A landscape with many valleys, sampled at points; each row gives a point and its height.
A ball rolls from a point to whichever of its 2 nearest points has the largest drop for the distance, and stops where none of them is lower. Distance is the straight distance between rows; heights are no part of it.
Rof: [151 120 171 156  78 116 199 104  95 139 153 133 170 111  80 110 139 122
 145 148]  height 56.8
Ror: [112 128  73 124 148 155  66 110 160 156 108  95  66 131 166 156  91 137
 120 160]  height 42.3
pilo: [123 161 119  88  66  99  99 121 120 139 120 192 158 160 105  70 145 123
 189  62]  height 42.8
sazib: [135 103 101 137 149 131 126 129 136 109 150  79 127 120 146 114 143 141
 101 165]  height 22.0
bodib: [156 141 104 105  94  89 172 156 127 184 116 103 126 136 116  91 167 140
 168 102]  height 57.3
tarav: [101  97 195 153 155 114 117 117 107 102 184 156 136 123 152 188 114  88
 113 150]  height 39.0
nofu: [168 162 109 131 119 122 152 146 148 154 104  73 110 154  98  96 140 175
 131 126]  height 21.6
luda: [118 120 203 116 118 124 163 123 122 114 177 187 148 120 119 142 149 123
 152 132]  height 37.8
lif: [108  86 171 181 155 145 119 122 137 144 149 123 119 107 159 180 117 132
 118 195]  height 44.9
Guson: [152 180 100 106  92 147 145 138 140  99 123 128 146 145 103  72 125 146
 134 121]  height 45.9
Dinek: [143 122 164 165 144 132 155 141 127 139 115 136 105 115 105 148 112 112
 108 172]  height 19.2
pata: [115 128 102 102 188 151 104 144 133 148 137 125  89 136 162 148 112 134
 107 145]  height 54.8
Fodu: [101 125 104 101 156 149  34 134 117  80 133 186 114 136 121 177 119 131
 147 102]  height 23.5
natil: [ 88  81 134 115 183 142  82 112 140 138 162 124 100  87 179 171 101  91
 110 175]  height 49.8
nuna: [156 121 106 119 135 127  99 125 102  91 128 139  96 183 149 138 138 129
 140 128]  height 35.6
tus: [136 122 122 123 158 153 129 123 141 116 125 126 132 135 120 148 113 143
 144 142]  height 22.2
ligo: [136 145  59 124  97 117 137 174 143 146  86  78 127 120 136 103 157 148
 114 101]  height 16.0
pubu: [113 176  91 124  87 114  83 130  94 107  62 187 161 177 152  88 137 141
 160  26]  height 37.6
mabir: [ 79 153  61 125 124 139  84 116  98 118  78 148 138 167 186 139 140 159
 117  33]  height 32.2
Rol: [117  97 192 160 140 140 189 111 145 156 131 102 108  80 142 159 142 138
  86 170]  height 52.7
Novim: [129 127 132 141 157 145 139 139 159 167 147  37  98  76 149 150 140 148
  81 187]  height 19.4
mim: [105  85 145 151 177 153  82 102 133 131 155  98 111 109 181 169 102 114
 125 195]  height 47.4
sifu: [119 128 115  91 135 118 108 119 106  95 142 179 126 167 107 156 131 101
 158  69]  height 24.0
zat: [142 122 170 137 141 123 167 137 131 127 113 166 110 129  97 130 117  90
 136 139]  height 25.8
rifo: [ 98 112 170 159 166 172 134  81 155 155 140  68 110  71 140 179  98 135
  87 191]  height 19.9
pimu: [ 93  99 219 129 170 171  79  86 108 107 169 161 122  87 152 211 113  87
 104 154]  height 52.8
fedil: [106  91 241 190 133 171 174  82 124 111 120 120 142  89 165 174 112 130
  74 157]  height 46.7
reg: [143 105 205 165 134 133 186  93  86 141 128 124 138 119 124 137 127 116
  95 161]  height 43.1
Popef: [158 126 112 130  74 107 159 143 153 143 102 139 161 123  88  88 134 130
 184 115]  height 35.4
Nefar: [168 181  91 126  66  90 146 149 156 170  93  59 138 135  85  71 149 168
 159  85]  height 30.3
viri: [116 104  75  95 142 157  68 134 140 101 110 144 101 131 161 159 114  99
 126 125]  height 26.6
kalan: [151 160  81 100 105 111 154 159 106 161 115 142 130 175 147  90 136 126
 127  79]  height 60.5
med: [ 92 131  85 106 161 151  54 114 115  92 101 164 126 150 104 135 101 126
 125  99]  height 29.0
Zulo: [147 140 116 134 127 138 146 138 140 139 119 112 126 147 111 108 132 183
 140 142]  height 17.2
dapu: [138 107 183 104 148 110  89 140  89  86 178 182 136 142 125 145 147  86
 158  98]  height 32.5
Pemu: [147 180  90 130 101 112 135 140 148 148  98  95 132 141  93  67 152 182
 145  91]  height 26.3
Bima: [112 100 139 125 197 137 126 140 130 159 135 125 106  93 152 158 111 108
  98 166]  height 52.6
fafu: [112 101 231 150 126 138 169 105 118  98 173 178 165 108 139 171 136 106
 121 129]  height 41.0
Vune: [103 127  63  96 142 169  80 154 137 103  79 139 113 147 177 152 123 129
 124  91]  height 29.7
Nofe: [106  98  80 141 136 123  93 118 143 122 139 129  91 125 114 169 118 136
 114 153]  height 12.8
rikef: [104 159  98 123 116 106  75 126 100  96  87 173 143 186 158 126 134 132
 142  18]  height 35.2
tedo: [149 136 160 153 132 111 191 130 132 134 161  61 138 101 113 115 128 141
  95 169]  height 33.8
bel: [173 175 185 144 103  98 206 142 139 160 120  75 129  74  85  93 137 119
  97 145]  height 45.6
Pogu: [141 121 202 151 112 112 183 128 150 118 166 141 159 119 118  75 134 121
 151 148]  height 29.3
raz: [123  84 181 121 175 149  85 114 132  97 143 161 107 120 120 179 108  96
 138 148]  height 31.1
Tose: [131  99 159 117 147 143 158  96  85 121 139 140 129 110 115 133 139 103
 100 152]  height 38.1
Risu: [135 145  85 156 138 119 157 154 161 125 119 101 113 131 119 143 102 119
 101 139]  height 2.0
dep: [133 148 134  94  70 101 171 119 139 137 159 164 171 152 104  77 118 106
 176 103]  height 37.1
litib: [122 159  71 127 130 126 112 133 118 144  83 127 143 159 107  80 132 170
 124  68]  height 31.0
vod: [113 133  63 123 143 128 100 128 129 124 101 127 131 160 129 117 121 153
 125  83]  height 34.2
Pidit: [126 118 123 154 135 114 129 161 146  97 156 158 159 149 104 116 107 127
 151 128]  height 19.0
Fir: [122 152  83 101 117 125 118 154 142  92 103 159 135 166 171  84 151 133
 134  76]  height 25.9
Mizo: [150 157 120 140 113  96 174 181 155 158 130  75 128  87  91  96 150 145
 112 132]  height 19.1
dode: [163 167 179 133  81  94 198 122 135 175 128 104 153  86  78  57 141 110
 137 151]  height 51.1
rono: [129  98 110 135 139 155 124 114 117 112 123 101 125  96 132 171 115  98
 102 185]  height 26.8
Vosi: [107 115 106  98 144 118  61 137 104  85 144 171 119 158 150 152 142 125
 140  71]  height 18.9
ledar: [120 143  81 114 146 160 100 138 107 163 144 108 117 129 144 147 124 149
 108 148]  height 56.5
vab: [144 101 173 157 136 121 140 127 146 104 154 140 161 137 109 110 115 134
 168 145]  height 24.2
bag: [103 131  88  86 117 134  86 134 119  83 133 159 135 167 156 119 155 141
 137  67]  height 22.6
lesa: [ 99 146  72 104 143 162  47 112 129  84  99 136 113 166 179 158 109 140
 113  71]  height 32.3
Pakem: [173 143 156 126 102 123 184 157 161 137 118 124 141 115 104  99 137 129
 169 144]  height 30.9
Piba: [147 102 125 125 136 108 102 120 112  79 128 149 118 153 118 108 143 101
 146 118]  height 32.4
lepuv: [138 142 112 130 178 122 139 133 110 171 138  94  99 116 119 128 122 150
 112 160]  height 58.8
fadoz: [118 159 113  81  95 121 167 120 138 147 141 152 147 155 102  88 132 138
 164  83]  height 33.1
Ses: [106  70 204 157 152 171 160  93 134 117 134 100 137  76 160 168 122 124
  95 162]  height 49.4
gazut: [158 114 100 111 101 114 172 145 111 161 126 123 148 141 129 129 156 137
 153 114]  height 55.8
gavi: [ 98  96  78 124 147 143 100 116 141 114 121 108 111 100 139 168 100  97
 107 157]  height 20.3
Vemel: [103  92 252 183 142 156 163  95 104  99 147 149 169 104 152 165 110 114
  82 144]  height 44.1
lod: [111 180  62 123 110 126 121 149 143 112  70 146 141 156 188  89 139 167
 113  46]  height 28.9
Lalug: [143 168 121 119  54  75 158 122 145 162 140 114 143 133 109  41 151 143
 152 118]  height 47.7
Bami: [ 90  99 205 177 156 154 118  92 109 146 157 129 130  97 164 199  84 119
  92 189]  height 47.8
vapiv: [ 96 105 208 152 150 173  94  73 109 112 148 140 108  97 156 198 103 104
 102 190]  height 50.3
tezu: [131 127  84  80 128 143 117 125 118  91 133 139 125 143 132  96 137 121
  99 126]  height 38.3
kepap: [133  95 208 144 168 141 149 109 129  98 124 166 123 117 108 159 113  91
 122 141]  height 31.6
lanaz: [110 114  60 133 158 117 113 158 138 150 128 122 137 118 124 122 119 151
 122 105]  height 37.3
rurip: [122 103  89 131 129 118 134 119 132 141 115 124  89 122  92 138 142 146
 104 150]  height 20.7
guva: [147 143 125 155 132 130 170 163 145 166 120 120 128  86  91 120 125 140
  99 167]  height 8.0
kiz: [108 111 141 143 174 146 119 105 156 178 142  53  87  74 158 153 104 137
  90 196]  height 11.1
puzi: [143 168  97 124  48  74 121 131 136 160 116 146 157 145 130  28 154 149
 173  87]  height 44.8
deg: [110 127  72 141 167 123  72 127 145 108 100 109 111 160 141 131  94 145
 124 113]  height 37.0
poboz: [173 177 162 114  58  78 174 132 170 193 118  97 162 104  91  45 120 107
 167 130]  height 55.0
sugus: [128 131  70 143 160 141  74 137 153 123  94  89  91 134 143 131 103 140
 102 158]  height 39.7
kef: [145 113 122 113 124 101 163 140 100 127 135 116 145 129 119 106 151 108
 136 124]  height 53.9
Ded: [133 145 122 106  76 110 100 125 109 123 145 202 136 171 106  98 152 124
 180  98]  height 45.2
dopi: [115  97 143 130 150 158 126  82  94 103 127 104 113 106 118 152 126 117
 107 171]  height 32.7
Zekim: [147 112 142 135  97 123 121 133  91 128 156 176 152 151 100 151 134 118
 154 138]  height 50.2
dar: [133 112  85 119 144 137 132 146 152 141 123  53 112 103 147 138 138 139
  96 155]  height 16.5
lur: [125  99 179 135 156 112  96 146 102  94 190 175 140 144 126 183 128 100
 148 128]  height 35.5
vofe: [111 111 138  96 160 141   6 111 104  93 160 155 102 131 128 198 119 104
 137 113]  height 28.5
mubi: [130 141  57 118 125 139 127 170 158 141  87  57  99 121 143 139 137 146
 104 120]  height 10.6
tis: [146 142 154 157 133 126 188 146 146 152 131  27 128  80 104 151 154 158
 113 161]  height 39.9
Riluz: [140 162  52 110  97 121 125 156 118 133  46 110 112 143 146 112 152 132
 102  78]  height 21.4
lin: [120 110 136 110 158 144 108 131 122 108 136 164 119 133 105 159 109 115
 134 133]  height 26.5
lipal: [122 168  96 116  79  92  96 118 123 136  83 180 152 177 129  57 133 154
 171  49]  height 40.1
Nug: [137 176  89  96 117 131 141 132 136 103 107 105 112 155 121  78 130 142
 106 108]  height 42.7
memu: [122 136 113  91 125 150 144 122 107 105 141 149 125 110 112 119 138 124
  97 148]  height 33.7
guv: [140 130 178 111  85 111 169 127 139 132 170 181 169 127 112 100 133 113
 185 127]  height 34.3
mus: [148 171  86  99  77  88 167 156 145 176  98 131 128 150 130  78 144 114
 142  86]  height 59.0
fuda: [129 132 152  94 125 102  78 141 124  88 155 195 132 156 103 142 134  91
 168  65]  height 28.4
revur: [171 147 139 131  77 108 191 172 167 168 114  98 144  83  87  91 164 140
 151 133]  height 26.0
mog: [118  96 132 113 168 153  27  78 101 104 153 125 109 119 142 179 102 106
 133 161]  height 33.4
Sib: [142 118 152 151 151 143 160 123 122 116 151  70 129 114 150 143 123 139
  94 174]  height 27.7
Refa: [154 124 188 172 122 106 197 137 125 137 127  99 146  93 116 111 132 122
 100 152]  height 39.2
dus: [132 142  93 154 122 103 141 161 150 110 117 140 135 154 116  98 107 124
 129 128]  height 12.2
kidur: [138  93 133 123 171 128  75 100  99 102 131 116  97 152 145 152 124 112
 136 157]  height 37.4
Rar: [150 128 138 124  96  81 185 117 123 143 136 121 144 127 110  55 154 113
 144 127]  height 51.0
vore: [125 134  98  97 128 117 144 131 121 138 120 166 131 167 115 134 122 118
 165  59]  height 28.6
vep: [135 139 112 120  89 136 121 140 112 118 127 171 153 151 105 121 147 137
 169 120]  height 47.6
pame: [119 124 209 181 135 171 168 126 148 162 115  94 124  73 149 169 120 153
  89 183]  height 55.1
Kon: [133 109 148 151 100 128 176 118  97 146 150 144 141 136  94 156 126 123
 144 150]  height 53.2
nav: [121 185  82 130  65  93 122 140 130 162  78 137 140 157 140  45 152 169
 151  55]  height 42.5
mebem: [110 105 160 173 145 127 136 133 115 126 175 140 142 121 144 165 119 127
 124 168]  height 42.4
Rodag: [103 120  99 100 165 182  54  89 155 145 136 108  84 124 165 174  90 121
 128 172]  height 44.6

For each start below, name the point where the ball stops.
Ror -> Zulo
dode -> mubi
mim -> sifu
reg -> Nofe
lanaz -> Zulo
Rol -> guv
vapiv -> sifu
